Points on a hilly landscape, in no order, each with its height.
From any point a ball rolls to the lowest of the 2 points nearest to it. It stops when none of these is lower. Distance is the straight distance between rows; heights are no part of it.
sovev height 2.74: 113	124	132	81	85	80	61	122	92	98	91	106	90	85	93	82	109	110	111	114	115	107	98	94	128
Gat height 4.60: 122	104	121	94	94	70	92	96	102	89	110	107	86	93	124	93	102	102	110	126	97	98	105	113	113
lut height 1.37: 99	116	96	94	107	126	63	93	116	82	105	115	115	118	78	96	95	104	90	105	108	106	124	68	110
nizu height 2.79: 83	83	82	78	88	79	88	92	90	121	106	110	116	103	108	110	107	109	114	109	103	88	89	124	111
Bara height 5.18: 107	113	111	105	87	108	62	123	93	111	117	113	110	71	93	101	96	91	91	115	123	109	97	90	125
sefel height 5.41: 103	77	115	122	100	128	110	99	80	88	82	78	107	109	109	92	92	100	114	114	79	89	111	68	81
guzig height 8.33: 89	98	64	95	100	93	113	81	85	86	96	106	87	100	93	97	94	130	93	93	115	92	95	112	117
Fut height 2.44: 106	119	91	101	102	111	75	106	91	117	86	100	118	103	86	101	98	107	84	79	101	97	109	72	109
muzar height 4.95: 120	97	108	114	97	99	79	115	91	112	124	114	101	76	105	120	110	84	96	98	101	109	96	90	116
nabiz height 4.89: 96	87	75	89	98	99	134	99	84	78	95	82	87	90	92	88	109	83	102	88	72	124	69	96	78
Gazi height 4.69: 113	101	111	85	118	93	70	98	108	83	107	115	102	108	101	97	116	88	100	102	106	106	100	99	117
Bove height 8.25: 108	115	92	96	98	102	125	87	99	107	88	89	122	94	102	93	89	95	68	76	89	89	89	77	65
zagum height 1.45: 115	96	127	97	120	109	106	104	114	132	104	89	99	97	121	77	73	75	107	120	90	100	105	105	91
Sali height 3.64: 89	118	82	85	102	95	79	113	79	90	78	103	84	97	86	103	116	88	112	92	96	126	103	110	103
loko height 3.69: 92	96	91	91	96	79	90	116	95	121	106	99	79	113	79	97	123	97	112	123	76	98	74	119	122
pabo height 7.21: 93	73	96	91	106	97	112	81	122	82	117	98	123	102	82	139	116	83	104	93	85	100	92	118	106
nek height 6.96: 99	102	104	75	123	96	107	95	100	103	96	97	113	108	99	92	116	83	93	78	96	107	105	99	84
sizog height 2.93: 113	103	117	117	94	114	73	93	109	76	121	122	105	112	86	109	105	104	89	111	112	107	114	79	131
pulok height 5.06: 106	99	93	130	92	131	121	99	82	75	86	89	101	89	100	91	88	109	91	94	87	103	115	66	75
Vebov height 4.71: 111	111	107	89	107	81	104	78	106	134	92	101	110	85	111	94	87	100	111	105	89	73	99	113	99
mesi height 2.14: 101	93	118	82	108	99	118	104	114	132	99	81	99	97	115	82	87	84	107	120	102	97	86	128	100
Bev height 4.33: 112	96	109	120	112	112	102	114	109	104	111	108	87	85	107	117	108	76	105	97	91	110	99	107	91
revu height 6.34: 85	110	110	110	84	92	66	119	113	101	101	120	109	85	104	106	119	122	86	103	126	87	123	105	110
Duka height 2.86: 92	93	88	76	106	95	103	101	101	127	107	94	104	100	94	89	103	102	111	127	93	88	94	135	101
Tigus height 2.10: 89	81	127	103	110	99	98	102	105	97	81	96	91	123	135	90	83	109	121	120	104	79	112	111	90
tomi height 5.22: 69	108	61	73	92	87	103	101	117	105	78	102	111	98	97	113	99	112	77	91	85	112	98	119	61
bazod height 5.14: 96	86	117	133	87	92	105	116	88	90	109	96	63	100	120	114	87	107	110	121	99	101	84	118	113
gud height 3.32: 79	116	113	97	100	114	116	101	128	110	100	87	117	92	122	87	71	109	78	112	125	106	110	109	73
Til height 7.03: 104	92	108	112	88	85	116	88	93	83	122	111	93	103	114	97	106	126	97	108	125	83	116	104	116
maso height 4.98: 95	108	99	129	83	94	102	123	97	110	93	104	73	114	75	106	123	109	103	98	101	95	88	105	126
zis height 3.72: 112	93	103	83	104	105	88	101	123	109	123	117	128	84	110	111	100	75	112	97	120	110	112	106	80
masu height 6.07: 99	100	114	101	91	110	127	107	81	89	81	71	102	109	85	84	121	91	104	83	77	101	100	64	90
relo height 5.53: 100	107	118	105	104	120	100	103	88	105	76	84	98	122	110	75	87	106	104	112	82	94	118	81	99
Bil height 8.45: 95	121	104	102	116	112	107	86	100	108	87	90	111	105	92	70	90	115	69	94	95	88	103	69	82
keluz height 4.75: 92	91	101	121	100	101	122	108	88	117	104	81	76	90	107	100	83	102	116	124	96	94	79	120	104
fesog height 4.88: 103	114	101	104	105	88	88	90	82	126	82	97	82	81	101	82	96	100	110	112	92	81	92	105	105
Tus height 6.64: 115	81	76	89	94	75	76	84	113	101	117	113	113	105	100	135	99	109	87	106	88	102	82	123	121
luza height 7.26: 93	100	67	115	92	101	124	89	119	106	103	96	98	95	96	121	82	109	103	98	96	89	98	126	87
tated height 0.76: 101	133	87	104	94	122	94	106	97	112	70	99	107	114	74	79	85	107	79	103	97	115	116	68	114
gobir height 8.57: 94	114	85	98	122	95	113	80	89	98	85	94	102	101	96	88	95	128	91	86	107	79	110	96	92
Didoz height 8.00: 103	92	87	102	125	90	100	64	102	68	104	111	95	113	83	114	102	108	93	79	106	96	97	99	116
Vular height 5.74: 113	83	106	110	96	111	124	98	94	77	69	70	96	99	113	91	106	100	114	87	73	93	99	73	61
pamo height 4.50: 92	94	94	100	100	122	80	122	85	117	123	100	111	93	90	97	100	84	96	99	127	115	100	84	128
rubef height 3.76: 100	118	116	82	113	102	92	94	145	116	104	93	111	84	111	99	68	118	89	114	126	88	112	111	79
pubog height 3.08: 95	95	104	87	100	99	105	100	147	105	119	103	111	108	107	106	89	83	111	90	119	103	118	118	75
leka height 2.82: 89	103	89	122	86	131	102	114	78	89	102	111	108	110	68	94	98	111	106	97	99	107	114	68	100
sil height 6.38: 87	102	105	107	95	110	129	111	90	74	86	91	112	114	106	78	108	91	86	81	87	112	93	74	70
Zug height 1.17: 92	89	75	71	99	83	84	88	67	104	107	108	110	110	86	110	103	102	120	105	92	108	74	110	132
labi height 3.50: 92	111	91	96	103	112	81	114	99	113	89	101	105	85	99	102	104	100	79	83	101	111	115	90	83
Ruz height 4.46: 87	129	77	83	75	95	122	94	115	101	83	99	102	94	113	103	81	100	100	84	90	108	100	96	38
mik height 5.17: 91	101	119	111	92	113	76	122	90	96	84	99	94	110	111	82	88	119	117	122	103	98	121	93	110
dil height 4.72: 95	105	91	129	108	129	105	100	98	85	107	102	107	94	112	103	90	110	83	96	102	105	115	97	70
fot height 5.86: 108	106	123	101	78	84	61	116	120	101	102	101	111	92	97	92	108	119	77	116	128	94	114	93	132
Degi height 4.54: 82	100	84	101	105	97	110	101	101	98	71	90	89	109	111	92	104	105	94	94	91	107	108	113	77
lugu height 4.03: 88	122	93	77	78	97	106	104	121	115	99	101	116	77	111	103	68	88	108	81	101	107	114	102	53
dafu height 6.30: 121	116	129	120	94	87	92	101	105	87	99	101	72	115	102	98	99	113	103	101	98	104	107	83	133
kunon height 5.26: 135	102	124	97	87	63	76	100	109	103	108	104	92	97	114	88	109	114	83	116	124	97	108	104	135
muze height 4.84: 87	117	80	82	90	96	115	99	127	88	90	104	96	100	109	113	94	96	74	84	93	121	92	110	50
foza height 4.31: 89	104	90	99	99	86	101	109	76	117	94	85	68	93	93	91	97	104	116	127	90	102	81	121	121
Bivav height 6.66: 85	108	114	81	117	101	117	101	102	78	96	104	109	115	106	82	101	105	80	79	99	119	102	82	71
geno height 2.89: 84	84	106	97	104	87	112	96	96	81	100	97	79	126	118	97	104	111	126	123	98	89	101	130	100
falus height 6.70: 115	101	111	123	95	79	111	79	95	87	115	115	80	103	99	107	103	116	92	99	96	91	101	107	136
miz height 2.80: 73	98	111	107	113	113	106	113	107	99	93	84	100	114	133	85	84	117	99	112	118	97	116	116	83
Geme height 4.65: 113	110	121	120	101	110	94	114	97	105	100	101	89	121	71	102	130	101	108	83	87	95	97	83	118
puzal height 1.95: 86	116	90	130	98	126	99	121	89	104	84	99	94	96	90	84	90	114	87	105	98	102	122	80	100
vina height 4.44: 86	82	77	107	100	114	128	106	78	85	112	83	87	91	80	107	116	82	102	94	99	127	79	95	100
Badi height 7.81: 96	103	76	91	100	110	114	92	63	111	94	93	113	81	96	82	86	100	105	100	107	101	98	83	88
rora height 4.00: 84	79	98	116	104	110	126	109	98	69	115	85	86	99	99	118	115	90	106	99	95	105	88	114	89
Vup height 8.03: 97	107	78	78	99	97	120	90	80	131	88	91	120	82	110	87	86	98	80	84	101	98	85	89	75
muza height 3.54: 84	78	111	108	112	105	108	108	89	71	105	87	79	121	105	99	106	91	123	103	99	116	97	104	99
Dud height 7.02: 109	96	88	125	97	96	117	77	99	103	108	112	94	80	97	121	97	105	89	102	88	85	96	110	112
Gogig height 3.87: 110	108	127	77	98	84	76	110	81	108	105	107	111	91	101	77	102	101	108	119	128	96	111	97	126
dogus height 4.34: 90	92	81	98	103	83	100	103	104	99	98	100	85	113	72	105	117	107	95	98	89	91	85	117	122
vefit height 5.23: 107	99	82	94	100	90	134	90	107	81	82	82	95	104	103	103	104	93	91	93	61	113	83	103	65
levo height 4.70: 88	107	118	107	95	96	90	116	76	93	105	116	92	107	96	79	105	107	122	116	118	102	108	102	119
lida height 4.52: 124	87	100	76	101	89	77	102	120	99	114	112	109	98	112	112	121	76	108	110	114	98	95	117	107
vebeb height 6.97: 114	88	86	95	95	79	94	90	112	80	105	115	111	103	94	139	105	97	112	104	71	93	96	113	97
tupu height 5.91: 117	108	108	126	119	105	97	110	106	73	88	102	75	129	98	97	84	112	98	98	109	104	107	99	113
tumu height 3.88: 116	107	121	87	109	87	64	120	106	101	93	107	77	98	104	99	110	85	109	119	101	108	105	109	115
gotim height 7.55: 82	88	74	80	99	113	103	81	68	108	96	103	122	95	96	98	111	104	108	78	113	98	93	87	92
benab height 3.79: 119	89	113	123	103	110	116	87	114	120	125	108	105	81	96	127	88	77	115	89	95	88	107	97	95
beke height 6.94: 117	91	113	105	92	101	82	80	95	107	107	108	113	121	97	105	112	117	86	83	121	81	97	93	140
fonim height 4.20: 112	113	103	73	109	90	109	76	135	129	107	103	117	91	110	87	74	98	104	104	110	91	111	107	79
Maza height 2.76: 101	102	82	81	110	99	99	100	76	104	103	97	93	101	85	93	106	90	117	94	103	122	86	103	115
veso height 5.67: 115	78	104	107	85	93	88	91	111	113	121	111	104	91	100	137	124	89	101	83	97	85	84	96	116
ped height 3.61: 95	102	97	97	90	98	123	104	120	109	98	105	107	92	107	103	87	86	122	91	95	95	118	119	54
Fonas height 6.78: 87	100	100	86	74	88	70	115	111	125	102	123	116	76	106	120	118	101	103	107	113	85	111	122	99
vonar height 4.10: 86	111	89	92	108	102	108	116	107	117	82	91	96	86	106	85	99	97	70	98	103	114	96	111	82
gisem height 5.56: 111	115	74	84	80	86	126	96	123	102	87	93	110	89	92	106	80	80	100	88	61	122	78	111	63
nofam height 6.21: 124	89	88	96	93	88	91	69	126	126	107	102	111	96	103	139	108	101	91	82	80	89	83	113	122
fis height 3.98: 103	99	119	125	103	113	94	113	94	81	116	111	88	106	78	111	116	89	102	89	95	113	104	81	126
nuzom height 3.11: 111	90	126	120	118	112	118	92	115	103	114	98	110	98	102	101	97	95	95	102	94	78	105	90	100
Ton height 7.53: 108	96	91	86	104	99	82	74	78	105	93	104	109	119	95	106	104	106	105	70	107	87	84	95	134
revok height 7.66: 93	83	92	90	116	98	104	95	108	72	118	107	97	115	93	98	115	112	108	92	127	101	93	111	123
zib height 7.33: 102	86	115	105	112	100	111	87	89	77	129	110	93	102	109	102	93	98	107	111	120	94	97	113	115
nufog height 2.27: 114	95	119	102	111	119	103	98	98	125	102	102	111	100	102	90	88	78	91	116	86	94	103	77	94
fiv height 6.28: 119	86	120	106	96	96	89	96	116	107	116	102	113	109	91	113	136	93	88	89	107	83	93	83	130
buvi height 5.54: 108	99	112	120	111	101	81	118	99	67	92	97	58	108	124	108	80	106	107	122	107	110	98	118	116
Dakib height 3.71: 95	97	89	112	92	118	93	107	61	100	115	104	113	94	84	100	103	90	114	86	115	110	105	72	112
Bimi height 7.25: 73	86	84	69	106	95	116	88	90	103	99	104	120	99	94	95	118	83	122	95	91	104	95	103	85
defu height 4.37: 98	90	96	137	103	123	119	106	106	73	93	74	79	103	111	117	96	99	96	91	93	108	102	97	72

Where does a ball stop that starts at each point below?
Badi: sefel
dafu: loko
pulok: Tigus
vefit: Tigus

Call two points neighbours if one is among the 2 nearest of the other. Go from one point of each pair to the other, from neighbour to neighbour, staying as low as possible. Name the highest point that can't be avoided.
loko and Tigus: fesog
pubog and sovev: Gazi
zagum and Zug: Duka
lut and tated: Fut
